Each scene shows the same named points in several views. A view is turned or mirrored, and shifted as a whole, has a little noise and may leave points out.
In the rows, zero is written as 128.

Scene 1
View 1
j_682: [135 121 146 136 108 152 125 124 116 123 183 112 127 151 165 101  82 162
 139  36  97 153  69 137  69 124 177 151 103 110 140 173 136 176 133 126
 146 130 179 207  92  80 101 118 113 106 136 149 134 114 162 135  45 132
 115  83  72 134]
j_265: [127 125 148 156 102 143 140 126 142 119 131 127 137 129 156 131 107 151
 145  85 111 132 105 123  99 131 151 158 116 141 119 146 133 167 137 129
 126 132 169 165  97 102 134 124 114 135 129 126 122 127 152 118  94 110
 133 108 112 128]
j_140: [128 140 111 135 137 129 123 141 124 161 136 137 130 148 167 133 146 129
  94  98 130 155 105 121  95 118 120 139 123 123 114 153 124 138 152 169
 152  78 146 142 130  71  80 151 139  93 142 127 112 111 116 119  87  97
 119 111 114 153]
j_370: [103 143 124 151 140 122 128 139 104 178 150 132 133 145 140 101 122 139
  81  65 153 131  95 145  90 105 125 135 114 126  98 159 146 163 146 152
 168  68 153 159 153  79  53 159 115  84 141 155 107  73 112 132  57 100
  86 117 108 161]
j_909: [127 131 130 146 121 138 129 132 127 136 145 126 132 142 161 122 117 145
 121  79 116 146  95 128  91 123 144 147 115 124 122 155 130 156 146 144
 140 108 162 165 110  82 103 135 124 111 137 132 122 116 137 124  78 110
 121 102 106 140]
j_955: [110 131 140 168 114 126 153 135 157 139  87 145 146 111 145 153 141 134
 125 124 142 111 139 119 127 128 119 156 132 160  90 127 134 155 139 143
 116 114 155 120 122 117 138 145 120 147 122 114 108 119 126 107 133  86
 140 133 145 131]
j_477: [110 137 128 159 126 125 144 139 147 151  99 147 141 120 148 147 149 128
 107 124 145 124 131 119 123 124 108 149 133 149  92 130 132 146 146 156
 131  95 148 120 132 101 115 153 125 127 130 119 105 112 115 111 124  88
 129 133 144 141]
j_781: [122 141 116 143 133 128 129 141 128 158 132 136 130 140 160 137 146 131
 101 103 133 151 108 120 101 122 119 141 123 131 108 150 127 143 151 164
 149  83 146 140 128  79  89 148 134 103 138 126 110 110 118 116  92  97
 123 115 121 148]
j_629: [124 127 144 152 109 140 135 127 131 129 143 125 133 134 154 117 101 153
 136  68 118 135  93 130  91 126 153 152 113 131 120 153 139 169 138 129
 136 125 171 175 105  97 117 129 113 123 130 136 123 112 149 125  78 113
 122 101 102 133]
j_473: [128 149  89 132 154 120 125 152 144 173 105 156 134 142 177 167 194 110
  73 155 136 162 133 100 119 124  87 132 139 132 102 138 109 110 163 197
 144  54 126  98 140  68  86 167 160  96 143 107 102 129  88 104 128  73
 140 127 152 158]
j_948: [105 138 133 166 124 125 149 135 144 153 100 143 143 116 140 143 139 134
 110 112 150 114 131 126 120 119 114 149 130 152  89 134 137 154 143 147
 133  98 152 126 132 110 116 155 119 130 126 125 102 105 117 115 116  89
 124 136 140 144]
j_923: [124 120 154 165  93 139 153 127 162 109 106 130 143 113 152 146 114 146
 155 104 117 118 123 116 114 137 146 165 122 154 111 131 134 165 135 125
 109 145 169 146  94 121 160 126 111 159 119 114 119 133 151 111 121 103
 149 117 124 119]
j_864: [157 115 140 123 100 158 116 126 127 106 180 112 122 162 183 115  93 156
 156  53  72 176  66 120  67 137 182 152 106 104 161 175 121 162 140 133
 132 142 178 204  71  71 123 103 126 111 139 135 143 148 170 131  56 132
 139  69  70 127]
j_701: [ 98 145 124 169 134 115 147 142 134 170  93 146 142 117 134 138 149 128
  91 114 165 112 135 131 125 114  97 145 131 155  78 134 141 153 145 154
 140  80 147 116 152 105  95 166 117 120 132 128  97  88 105 112 117  81
 113 142 146 150]
j_298: [108 125 158 180  95 135 159 125 156 125  94 136 149 103 134 138 115 145
 146 100 135  98 132 128 121 126 138 164 125 163  92 128 143 174 135 121
 112 140 169 140 110 129 151 134 103 157 117 121 112 114 142 113 123  98
 133 129 139 123]
View 2
j_781: [155 103 100 141 118 139 136 133 146 143 103 109 166 150 115 111 138  92
 115 111 145 138 138 135 214 120 114 165 145 100 139 148 152 131 150 118
  78 163 132 166 163 113 114 119 120 124 133 144 122 141 120 110 150 102
 105 125 112 149]
j_682: [154 122  74  97 145  93  96 132 105  83 146 127 134 144 146 126 102 141
  84 106 174  93 158 129 167 129 116 155 123 121 145 135 173 131 127 163
  67 163 188 131 178 149  84 152 145 110 126 157 114 104  39 112 167 157
  92 147  84 153]
j_629: [142 114  99 116 142 106 113 128 141 111 129 130 140 138 115 119 116 131
 108 123 147 122 155 136 166 140 126 151 137 114 149 128 165 119 132 157
  87 161 159 147 170 144 100 146 136 108 118 157 120 119  72 114 139 132
 107 137 113 150]
j_265: [134 103 111 127 143 113 123 128 152 122 120 133 137 138 108 112 115 125
 114 128 139 132 145 138 168 142 128 141 146 109 153 125 158 115 139 153
 100 157 153 157 163 149 108 135 132 107 122 154 121 122  85 120 129 124
 115 132 122 151]
j_298: [114  98 134 134 157 120 132 122 191 144 114 153 138 129  68 116 123 131
 140 148 109 150 151 150 148 167 143 137 152 106 159 116 157  96 134 171
 116 156 122 166 163 153 117 145 137  93 104 160 128 135  94 119  96 106
 130 125 148 147]
j_909: [150 109  96 126 130 117 122 132 133 119 121 121 149 145 123 115 121 115
 104 113 153 122 147 132 189 128 119 156 140 107 144 137 159 130 138 139
  81 160 157 156 167 131 102 132 129 116 129 150 121 125  86 115 149 123
 103 133 103 151]
j_477: [136  93 126 150 128 143 146 130 180 160  91 124 163 140  84 107 144  96
 136 132 119 158 140 142 199 139 128 155 157  95 151 138 149 114 148 130
  99 160 110 173 157 119 125 119 117 112 122 146 130 150 133 113 118  87
 123 117 139 148]
j_955: [126  94 132 148 138 136 146 124 189 159  98 133 154 135  74 110 138 104
 142 138 112 161 140 146 181 152 136 146 159  99 152 131 151 105 144 141
 111 156 110 175 156 131 125 126 124 107 116 151 131 146 126 119 108  90
 127 117 145 144]
j_948: [137  98 123 144 131 139 143 128 184 162  97 128 162 138  75 112 141 100
 141 134 116 153 148 147 191 147 131 159 150  97 147 137 154 111 140 139
  92 162 105 167 164 119 122 128 126 109 114 149 129 154 123 106 117  88
 123 122 134 146]
j_864: [150 118  82 107 148  88  96 136  97  73 148 122 122 142 169 113  92 138
  69 109 181 102 141 116 169 117 114 122 133 122 150 124 166 133 139 150
 103 148 219 145 157 177  86 137 139 118 140 160 109  81  44 132 154 165
  92 139  96 160]
j_370: [176 113  81 118 114 139 129 130 133 142 113 113 183 152  97 127 146 102
 119 104 151 111 167 145 211 133 114 212 130  99 131 165 165 136 130 133
  26 181 112 143 193  81 101 144 134 120 120 143 127 157  95  82 174 107
 100 133  86 145]
j_140: [163 103  95 139 116 139 135 133 133 140 104 103 172 153 124 105 140  86
 111 108 152 132 135 132 219 113 111 170 147 100 140 151 154 135 150 113
  73 164 138 160 165 109 113 117 117 130 138 143 121 138 117 110 154 103
 101 125 104 152]
j_923: [113  99 131 135 157 108 127 125 176 129 116 147 128 130  93 112 114 133
 125 145 122 150 142 140 152 154 139 116 153 109 163 110 154 101 141 163
 132 148 148 170 151 167 114 135 131 100 113 159 126 118  91 133  99 118
 126 125 146 153]
View 3
j_629: [135 181  92 102 116 128 115 106 150 115 101 130 134 116 156 116 165 100
 135  87  91 156 118 122  94 123 138 119 130 111 126 141 119 120 112 130
 130 127 119 103 110 107 155 123 135 101 101 120 133 118 106 116 148 100
 127 121 167 113]
j_923: [129 156  96 122 124 138 149 111 156  98 131 133 122 115 125 113 156 126
 154  83  98 175 102 119 118 128 106 103 142 114 131 121 131 116 136 112
 160 104 118 128 137 103 162 143 121 126 127 182 130 138 119 107 148 106
 145 116 177 116]
j_370: [131 174 120  97  96 110  76 134 126 165  83 152 131 135 176 116 164  94
  86 111  98 112 172 132  76 153 120 147 150 105 112 158 134 130  64 111
  92 131  95  97  73 100 116 132 131  36  67  89 135 122 122 127 159 100
 108 105 159 109]
j_701: [119 125 132 123 100 116 109 163 123 168 115 169 108 135 131 111 159 145
  96 107 116 122 175 133 101 173  62 139 173 111 119 139 153 132  82  80
 126  88  94 134  92  93 110 166 109  55  86 161 133 153 138 120 155 104
 130  90 172 124]
j_909: [131 166 101 105 111 123 104 117 139 132 100 147 134 109 161 111 175 108
 123  87  88 158 129 129  87 135 131 127 132 105 132 145 118 127 107 124
 127 112 118 112  97 109 147 124 135  94  82 108 137 113 106 125 143  94
 125 117 160 125]
j_955: [124 134 118 126 111 127 134 141 140 135 126 152 111 125 117 111 157 142
 129  94 109 149 141 125 113 154  76 117 164 114 125 128 143 123 112  90
 149  89 107 135 116  97 134 156 113  89 110 186 130 152 134 111 152 109
 142 102 176 120]
j_298: [130 159 104 119 116 137 149 117 155 105 132 128 117 131 123 119 143 123
 145  95 106 153 126 116 124 133  93 102 156 118 119 118 141 115 123 103
 153 114 104 124 142  95 150 149 117 102 138 197 132 148 128 103 158 114
 147 104 185 107]
j_477: [123 127 120 125 111 123 123 151 131 148 120 162 112 122 124 109 162 147
 113  94 107 143 151 131 105 162  73 126 159 110 125 135 142 128 104  90
 141  83 106 139 103  97 125 160 111  81  95 168 131 148 131 119 149 106
 136  97 172 125]
j_864: [136 186  72  98 124 132 112  86 150  99  95 130 149  83 167 108 193  95
 154  64  66 198  84 129  83 108 174 116 100 101 150 148  96 119 131 150
 138 115 144 101 103 122 180  98 143 142  77  83 133  90  76 129 130  89
 124 140 150 133]
j_682: [142 208  80  89 115 127  97  85 152 109  83 122 151 106 187 116 176  73
 140  84  73 167 109 122  80 106 179 123 111 104 132 152 102 120 109 154
 117 148 122  84 100 112 170  99 148 106  84  73 137  93  86 122 144  91
 116 133 156 112]
j_948: [127 138 119 122 111 124 119 143 135 145 122 153 115 131 129 114 156 134
 116  99 111 137 151 126 108 157  77 125 164 112 119 133 145 125  98  94
 135  95 103 128 109  96 126 158 114  76 103 169 133 148 132 114 154 109
 135  97 173 117]
j_140: [124 144 112 114 103 116  91 142 121 163  99 167 127 106 155 107 184 128
 102  87  92 147 151 138  80 156 109 144 138 101 134 154 127 135  89 110
 121  86 117 122  73 109 127 136 124  79  60 101 131 121 110 132 140  93
 119 112 152 134]
j_265: [132 170  93 110 120 131 127 106 151 106 114 131 132 111 146 114 167 111
 146  85  90 168 111 123 103 124 128 112 134 110 130 134 121 118 122 123
 143 114 119 115 121 106 159 127 131 114 107 143 132 123 106 116 146 102
 136 120 170 119]
j_781: [125 142 114 115 106 118 100 141 123 157 101 163 124 111 148 109 175 127
 109  89  94 146 151 134  84 156 103 137 146 103 131 149 131 131  95 107
 125  89 116 124  78 107 130 141 122  79  69 113 132 126 116 131 141  95
 123 108 155 130]
j_473: [113  94 136 139 101 108  98 182 104 191 112 201 108  99 123  97 194 180
  90  84 100 151 167 149  80 191  56 150 158 100 145 151 140 147  94  77
 134  32 121 157  62 108 106 164 106  77  45 135 126 136 125 141 129  90
 128  96 151 157]
View 4
j_629: [103 131 131 131 154 131 121 121 120  94 147 129 142  80 106 123 171 144
 116 164 116 129 120 134 120 162 122 137 140 141 144 148 125 104 125 157
 121  83 121 111 101  99 134 136 114 137 146 168 130 118 146 142 121 129
 121  79 131 106]
j_140: [ 85 144 169 166 133 134 124 100 117 116 164 127 136 108 100  76 141 113
 123 151 120 146 104 135 113 168 140 127 151 137 122 123 133 116 110 137
 129 115 124 108 122 133 132 124 118 134 147 111 119 131 140  94 135 136
 127  78 137 101]
j_370: [ 60 171 176 148 157 153 105 109 129 109 188 137 160  96 115  84 149 105
 143 161 102 152  75 145  96 181 128 104 160 152 135 143 103 102 109 148
 118 110 113 113 104 116 130 117 131 140 163  98 117  95 188  85 131 173
 126  54 139  99]
j_948: [108 158 156 144 125 119 141  96  98 142 134 145 129 133 105  59 117 117
 143 133 109 158 113 135 124 151 145 126 116 128 147 128 128 120 131 150
 113 117 137 124  92 138 152 148 111 167 165 132 115 145 135 111 121 151
 135  89 135 114]
j_298: [133 145 121 115 128 108 148 107  93 131 107 148 124 123 105  87 135 138
 133 140 111 144 134 136 140 138 134 141  99 125 167 141 132 113 149 161
 112  98 137 131  71 117 151 168 103 175 167 182 126 150 125 153 105 140
 131  99 128 120]
j_477: [109 149 161 153 118 120 141  91  96 141 137 141 123 134 102  54 115 112
 139 132 117 156 114 136 125 153 149 132 119 127 141 124 136 125 127 145
 121 120 135 121 102 145 150 147 109 160 163 126 116 152 124 104 123 143
 135  95 136 111]
j_909: [ 91 134 144 146 147 133 118 113 125  95 159 123 138  84 100 106 165 133
 115 163 121 135 114 136 117 169 130 135 151 138 132 137 130 109 116 146
 128  93 118 107 116 111 129 128 115 132 143 142 128 122 142 122 127 126
 120  82 133 104]
j_864: [103  95 116 141 165 140 106 134 141  51 162  98 138  37  94 163 214 166
  79 191 137 103 132 126 120 173 117 160 170 143 126 140 138 102 112 146
 139  61 109  91 134  86 115 117 112 101 115 186 142 116 128 159 133  89
 109  86 125 102]
j_473: [ 92 141 202 206 103 126 135  71 102 146 160 126 114 143  89  22  99  93
 126 125 131 162 103 126 109 164 170 134 147 122  97  94 155 140 103 117
 138 145 135 108 148 177 138 122 113 133 146  75 110 164 107  58 147 128
 139  99 140 102]
j_682: [ 89 124 129 131 170 143 102 132 136  67 168 114 151  52 106 149 199 148
 106 182 122 119 117 133 111 176 114 138 162 149 138 154 119  97 114 153
 129  69 109 100 114  85 121 119 118 118 136 170 137  99 160 143 129 125
 111  67 128 100]
j_955: [121 145 148 141 119 116 147  92  94 143 124 147 119 135 104  60 118 121
 136 132 114 154 123 138 132 145 145 134 107 122 149 127 139 123 137 149
 116 116 137 128  95 137 151 155 105 169 165 143 117 157 122 119 118 140
 138  97 132 115]
j_701: [ 97 169 179 155 119 125 138  85  98 152 147 150 133 146 107  34 103  96
 151 127 107 168  98 138 119 154 150 115 122 130 139 125 128 120 123 144
 116 135 134 125 100 149 151 143 118 168 175 101 110 144 141  81 127 163
 139  80 137 109]

In a view up to two points have been moved. Name them for each view, in the order of its rows, or write -.
view 1 | j_955, j_701
view 2 | j_265
view 3 | j_864
view 4 | j_140, j_682

Scene 2
View 1
j_843: [100 108 146 118 113 122 125 161 106 136 109 115 151 110 145 118 133 116
 127 153 134 144 139 137 134 133 137 132 104 139 117 126 114 126 113 145
 120 146  93 136 185 136 132 133 114 117 144 121 125 156 141 165  79 139
 145 129 145 132]
j_632: [116 110 136 123 117 128 126 151 101 119 122 114 150 114 161 120 129 110
 137 133 129 150 153 139 135 126 127 122 114 134 119 139 126 133 106 128
 123 129 109 132 147 136 133 135 121 116 131 131 136 177 153 149 103 129
 143 113 154 151]
j_561: [ 99 112 161 122 112 130 131 161  91 136 117 100 138 110 147 111 118 126
 130 151 129 149 144 130 145 135 140 132 110 142 116 130 117 117 104 151
 110 128  89 134 190 142 134 127 112 117 149 113 135 163 143 163  90 129
 138 130 142 142]
j_684: [101 115 157 122 117 129 125 156  90 131 117 101 145 112 155 111 121 123
 129 146 128 150 143 136 141 128 137 130 108 140 113 135 127 122 104 146
 114 130  93 137 176 145 129 130 110 119 143 120 132 174 148 159  90 127
 138 130 148 142]
j_575: [115  99 136 126 110 130 133 160 103 118 124 115 142 112 146 126 126 111
 144 139 135 148 157 130 140 137 123 123 118 137 130 132 108 127 107 135
 117 126 107 125 168 131 143 131 128 111 135 120 139 163 144 158 103 136
 143 110 144 156]
j_249: [109  88 157 132 102 133 148 172  87 122 133 102 120 107 126 125 106 121
 151 154 141 149 162 109 159 155 120 129 125 146 141 124  87 108 100 155
  98 107  92 115 212 127 160 118 130 103 152  94 145 144 133 176 109 134
 133 116 130 167]
j_359: [101 127 154 119 124 125 120 148  92 134 115 101 153 114 169 106 126 123
 123 140 122 151 139 146 135 119 142 128 103 135 103 140 144 130 105 139
 122 134  96 145 157 150 120 136 105 125 139 131 131 188 152 149  89 123
 139 131 155 136]
j_917: [122  87 128 129 106 129 138 164 108 112 128 124 138 111 138 135 127 103
 151 138 140 147 163 124 140 144 114 120 124 137 141 127  95 127 108 130
 117 123 112 118 168 123 150 129 136 105 133 118 141 152 142 162 111 140
 145 100 142 163]
j_664: [106 121 140 117 123 124 114 147 106 131 111 116 160 113 167 114 139 114
 122 137 126 147 140 151 126 118 139 127 103 133 105 137 140 138 111 131
 129 147 104 144 145 144 117 140 109 124 132 138 125 183 155 148  85 131
 147 125 157 131]
j_340: [113 106 174 138 111 141 147 160  61 116 147  80 112 110 146 110  88 135
 155 136 127 160 166 113 172 143 123 124 131 143 130 146 116 105  88 154
  92  77  94 116 191 143 155 116 119 111 149  99 161 181 143 158 130 110
 121 116 136 183]
j_967: [107 109 115 110 116 116 112 155 135 133  97 140 176 113 158 128 161  96
 120 147 134 137 135 154 109 123 137 129  96 132 112 119 121 148 123 122
 143 179 110 145 147 130 117 146 120 120 127 144 111 156 149 157  64 153
 161 118 157 115]
j_663: [100 105 149 120 110 125 128 162 105 135 111 115 148 110 143 119 131 116
 128 156 135 144 142 131 136 137 135 132 107 140 121 123 110 123 110 147
 117 143  94 134 190 135 134 131 117 116 144 118 127 151 140 168  82 138
 145 127 142 136]
j_404: [115  85 128 126 104 126 136 166 117 119 117 128 142 110 132 134 136 101
 144 147 143 143 156 126 135 145 120 125 116 139 139 119  90 128 113 134
 120 138 108 121 179 121 149 131 135 105 135 117 132 140 138 168  96 146
 149 105 140 152]
j_673: [115  90 138 129 106 129 138 166 104 118 125 117 135 110 136 129 124 108
 145 144 139 147 158 123 142 144 120 125 120 139 138 125  96 123 106 139
 112 124 104 120 182 126 148 128 132 105 140 113 139 150 139 166 102 139
 142 109 139 159]
View 2
j_663: [101  97 101 135 109 128  93 120 112  99 133 129 107 140 151 103 106 101
 124 125 122 139 117 119 109 122 142 150 128  79 109 131 118 152 119 118
 148 127 118 138 133 106 122 100 148 128 120 119 119 106 152  89 161 127
 118 145 100 127]
j_684: [108 113 100 140 109 121  95 126 127 101 143 136 104 143 138 102 102  92
 122 130 123 138 128 127 106 128 138 154 125  81 109 120 124 159 119 118
 138 127 123 139 144 116 139  94 128 137 126 123 112 108 146 114 160 124
 119 138  99 122]
j_673: [107 104 100 113 117 151  99 110 103 114 128 117 111 117 157  84  92 105
 128 125  99 132 112 116 106 117 134 143 116  84 115 115 108 160 121 120
 150 141 125 129 114 106 130 106 134 137 127 133 111 121 153  90 155 118
 116 136 124 131]
j_575: [109 111 100 119 115 141  97 119 112 110 133 120 108 124 151  91  96 104
 129 125 106 131 118 121 108 120 134 145 120  85 113 114 112 158 119 125
 145 137 123 135 125 112 135 107 132 136 123 130 111 114 145 101 158 120
 118 137 119 125]
j_967: [105 102 103 134 127 118  71 140 117  94 135 103 111 140 155 126 119 139
 143 112 144 135 127 111 118 125 148 135 142 107 111 123 121 132 108 146
 149 119  92 151 149 110 119 137 169 111  84 110 133  70 116  86 185 118
 128 151 106 115]
j_359: [113 124  99 146 112 111  90 137 139  97 152 135  99 149 134 113 106  98
 125 128 134 138 138 128 107 133 141 155 132  87 109 114 131 154 114 128
 131 120 116 145 160 124 147 100 126 137 119 121 113  96 130 127 167 121
 120 138  95 114]
j_561: [104 105 101 140 105 124 100 120 121 101 135 140 103 142 142  97 101  88
 120 131 118 140 122 127 105 125 139 155 124  75 108 125 122 161 121 111
 142 126 127 135 136 111 133  88 130 138 131 124 113 114 156 105 154 127
 116 138  97 127]
j_632: [116 126  97 123 121 133  91 130 124 108 144 117 104 125 143  99  97 111
 131 123 115 131 129 122 108 126 135 145 122  95 113 105 118 156 116 135
 135 134 116 141 142 119 149 116 125 138 115 129 110 103 126 117 166 113
 120 134 119 115]
j_340: [114 127  96 120 103 148 117 106 122 120 141 147 100 122 134  65  78  66
 114 143  85 131 119 136  95 121 124 162 103  66 113 103 113 184 128 102
 129 146 150 125 120 118 159  73  88 164 163 148  90 151 167 129 134 120
 109 119 119 131]
j_404: [105  97 101 108 120 151  94 111  95 113 123 109 114 116 163  89  98 115
 133 120 102 130 108 112 112 114 136 138 120  87 115 120 106 154 118 126
 155 141 119 131 112 101 121 117 147 130 116 129 117 113 149  78 159 120
 120 141 126 131]
j_664: [113 122 100 139 120 115  82 141 135  98 149 122 104 142 140 117 108 115
 132 123 137 134 136 123 110 131 143 147 133  97 110 113 128 146 112 137
 133 119 108 148 158 122 144 115 137 130 105 119 119  86 119 120 176 116
 124 140 102 112]
View 3
j_249: [135 144 113 119 158 110 127 110 117 145 124 118 120 140 143 138 110 150
 112 124 113 134 117 103 115 117 124 155 127 144 156 150 152 106 120 159
 112 104 119 125 150 129 124 147 107 145 117  85 145 180 154 153 118 125
 133 131 150  82]
j_967: [160 110 128 114  89  70 133 108 151 170 156 122 133 135 128 146 102  89
 153 124 115 107 143 129 144 163  96 122  99 108 136 150 141 104 132 160
  72 104 104 148 182 151 151 148 115 127 147 177 131 135  96 122 114 138
  59 117  85 123]
j_684: [142 122 119 125 143  98 132 129 134 155 136 119 125 140 119 125 127 109
 128 124 104 119 117 123 140 126  97 140 109 136 143 145 127  96 123 147
 105 101 122 130 150 135 131 137  99 134 127 137 144 152 106 133 108 143
 110 105 126 120]
j_664: [146 121 124 120 121  90 133 129 142 156 142 122 130 137 116 128 123  92
 145 123 103 116 130 128 145 139  84 123  96 127 128 137 122  93 130 147
  94  99 115 136 164 142 145 143 104 127 136 171 133 138  86 123 110 143
  89 102 112 135]
j_404: [145 137 122 112 121  92 126  98 129 152 139 122 126 135 147 151  95 132
 133 124 117 126 137 107 118 140 115 137 116 128 143 145 155 108 129 166
  91 105 109 138 173 139 141 156 117 137 129 123 132 164 138 143 124 121
  98 139 123  91]
j_359: [143 120 122 125 138  96 134 135 138 155 139 120 129 140 110 119 133  96
 137 122  99 115 120 129 148 128  86 130 100 134 134 140 117  89 126 142
 102 101 121 129 152 137 135 137  98 129 131 160 140 141  86 127 106 147
 103  94 121 136]
j_561: [145 122 118 126 147  98 133 124 133 155 136 117 124 139 124 126 126 115
 120 124 108 120 112 120 138 124 106 148 116 137 149 151 134  98 119 149
 106 102 121 130 145 134 126 138  98 138 126 124 149 158 116 137 107 143
 113 108 128 112]
j_575: [139 142 120 114 133 101 129 114 127 146 132 121 127 136 136 140 109 126
 136 123 108 128 133 110 122 130 101 130 108 135 135 134 139 100 129 156
 101 103 114 131 166 136 141 152 112 136 125 133 132 159 121 141 120 126
 111 124 134 107]
j_917: [137 152 120 106 131 101 126 103 122 142 131 122 128 133 146 148  99 136
 139 123 113 133 141 102 110 134 107 129 110 133 132 132 151 104 131 161
  98 104 112 133 172 135 143 158 118 137 123 128 127 165 135 146 128 116
 110 138 136  96]
j_673: [140 141 118 112 134 100 127 108 123 147 132 122 124 136 142 143 104 134
 130 124 112 130 131 105 118 131 110 137 115 135 140 141 148 105 127 161
 100 104 114 133 166 135 137 152 114 138 125 119 135 166 135 145 121 123
 112 132 135  94]
j_663: [151 117 120 124 131  90 130 114 138 162 142 119 126 139 129 135 116 114
 124 124 114 115 119 121 137 137 110 148 115 128 153 157 142 104 120 157
  95 103 116 136 159 138 132 140 105 135 132 128 144 155 121 136 111 140
  96 116 114 105]
j_340: [119 158 112 120 183 128 128 133 109 128 112 119 122 140 130 118 132 144
 116 121  97 143 112 102 115  95 101 142 114 161 136 127 126  90 122 144
 132 100 131 114 135 121 122 145  99 143 106 100 144 174 129 151 117 131
 161 112 174 106]
j_843: [151 115 121 125 128  88 131 116 138 163 143 118 127 140 127 133 116 108
 127 124 112 114 120 122 140 137 106 145 113 127 150 155 139 102 122 155
  95 103 116 138 159 140 133 139 104 134 133 135 144 151 116 133 110 140
  93 113 112 111]
View 4
j_575: [141 154 150 145 155 101  99 168 141 126 119 110 104 117 139 130 137 125
 132 122 122 130 137 109 127 140 124 111 122 147 160 136 104 123 136 122
 140 140 117 106 143 125 145 121 162 106  97 144 121 138 137 115 149 164
 110 150 125  93]
j_404: [138 142 150 154 155 112  95 169 151 124 118 107  93 121 137 128 137 116
 129 121 127 121 129 109 135 134 121 120 115 146 168 142 105 119 151 139
 141 142 131  90 156 121 159 118 169 107  98 143 109 136 150 118 148 178
 108 163 120  90]
j_340: [135 188 156 124 162  69  94 160 165 133 130 128 116 140 166 145 122 121
 144 122 125 123 162 119 117 169 142  72 140 169 134 125 102 111 130 106
 133 129  86 118 121 151 105 135 141  86 109 159 157 124 127 127 160 138
 110 139 140 127]
j_664: [148 138 142 143 155 108 120 175  98 125 113  92 120  91 119 120 154 148
 119 132  99 151 134 105 117 140 115 126 115 134 155 130 114 141 113 106
 150 145 116 123 126 128 152 122 172 118  85 139 115 157 113  92 137 159
 113 133 127  68]
j_843: [132 139 146 148 168 105 110 182 130 124 119  92 110 112 127 117 153 128
 113 136 109 131 128 117 123 148 115 122 109 149 146 137 120 128 141 128
 151 144 123  98 128 149 152 126 174 107  94 139 119 155 121  99 137 162
 110 153 133  81]
j_663: [129 141 146 147 169 104 108 181 136 123 119  96 108 117 131 120 151 124
 116 135 112 126 127 119 124 150 118 119 110 153 142 137 120 126 146 131
 151 142 123  94 128 151 152 126 172 104  95 140 119 154 122 102 139 162
 111 156 135  85]
j_359: [144 147 144 138 160  97 120 177 102 127 117  96 124  98 125 121 153 146
 118 134  97 150 142 109 114 152 119 115 118 141 144 126 116 138 111 101
 150 142 107 127 115 142 141 128 169 111  87 141 127 157 105  94 138 149
 112 130 133  75]
j_684: [136 153 146 140 165  94 112 176 125 127 121  99 117 111 135 124 148 133
 119 135 106 137 140 115 118 155 121 110 118 150 140 129 117 130 128 113
 150 139 109 113 119 149 140 129 167 104  94 144 128 150 113 101 140 151
 113 141 135  88]
j_917: [140 154 152 150 152 105  92 163 154 126 119 116  97 124 146 134 131 116
 137 117 129 123 136 108 133 136 126 111 123 148 168 139 101 117 145 132
 136 139 122  96 155 116 147 118 161 105 100 146 116 130 152 124 153 172
 109 159 122 100]
j_249: [124 165 155 141 170  88  89 171 181 125 127 117 101 144 157 135 128 105
 133 127 133 106 141 124 132 161 133  92 123 170 141 139 109 107 161 137
 140 134 113  86 136 156 132 130 157  86 110 152 137 132 141 125 155 158
 108 163 137 119]
j_561: [130 154 147 139 170  93 110 177 137 125 122  99 115 119 136 124 146 127
 118 136 111 129 138 121 120 160 123 107 116 158 134 133 119 125 137 120
 148 140 110 105 118 158 138 133 167  98  97 144 131 150 115 102 142 152
 112 146 138  93]
j_673: [135 154 153 147 160 102  96 168 156 125 121 112  99 128 144 132 134 115
 130 124 127 120 136 112 129 142 126 108 120 153 158 138 105 117 149 134
 141 139 122  94 147 131 146 123 163 102 101 146 120 136 144 120 151 166
 109 158 126 100]
j_967: [145 116 139 161 156 129 117 180  98 121 109  82 104  87 108 112 164 138
 108 132 102 146 117 103 127 124 104 151 100 125 170 140 119 143 132 130
 155 151 139 102 145 117 180 116 187 126  82 130  91 164 127  89 131 179
 111 153 118  53]
j_632: [148 152 147 142 150 101 107 166 119 127 116 106 112 104 133 131 140 136
 132 122 112 143 143 103 122 138 123 115 124 138 163 130 104 129 119 109
 141 141 112 119 140 117 146 120 165 113  91 143 119 141 129 108 147 161
 112 140 124  85]

In a view up to two points have been moved. Name them for each view, in the order of its rows, or write -.
view 1 | -
view 2 | j_575
view 3 | -
view 4 | j_404
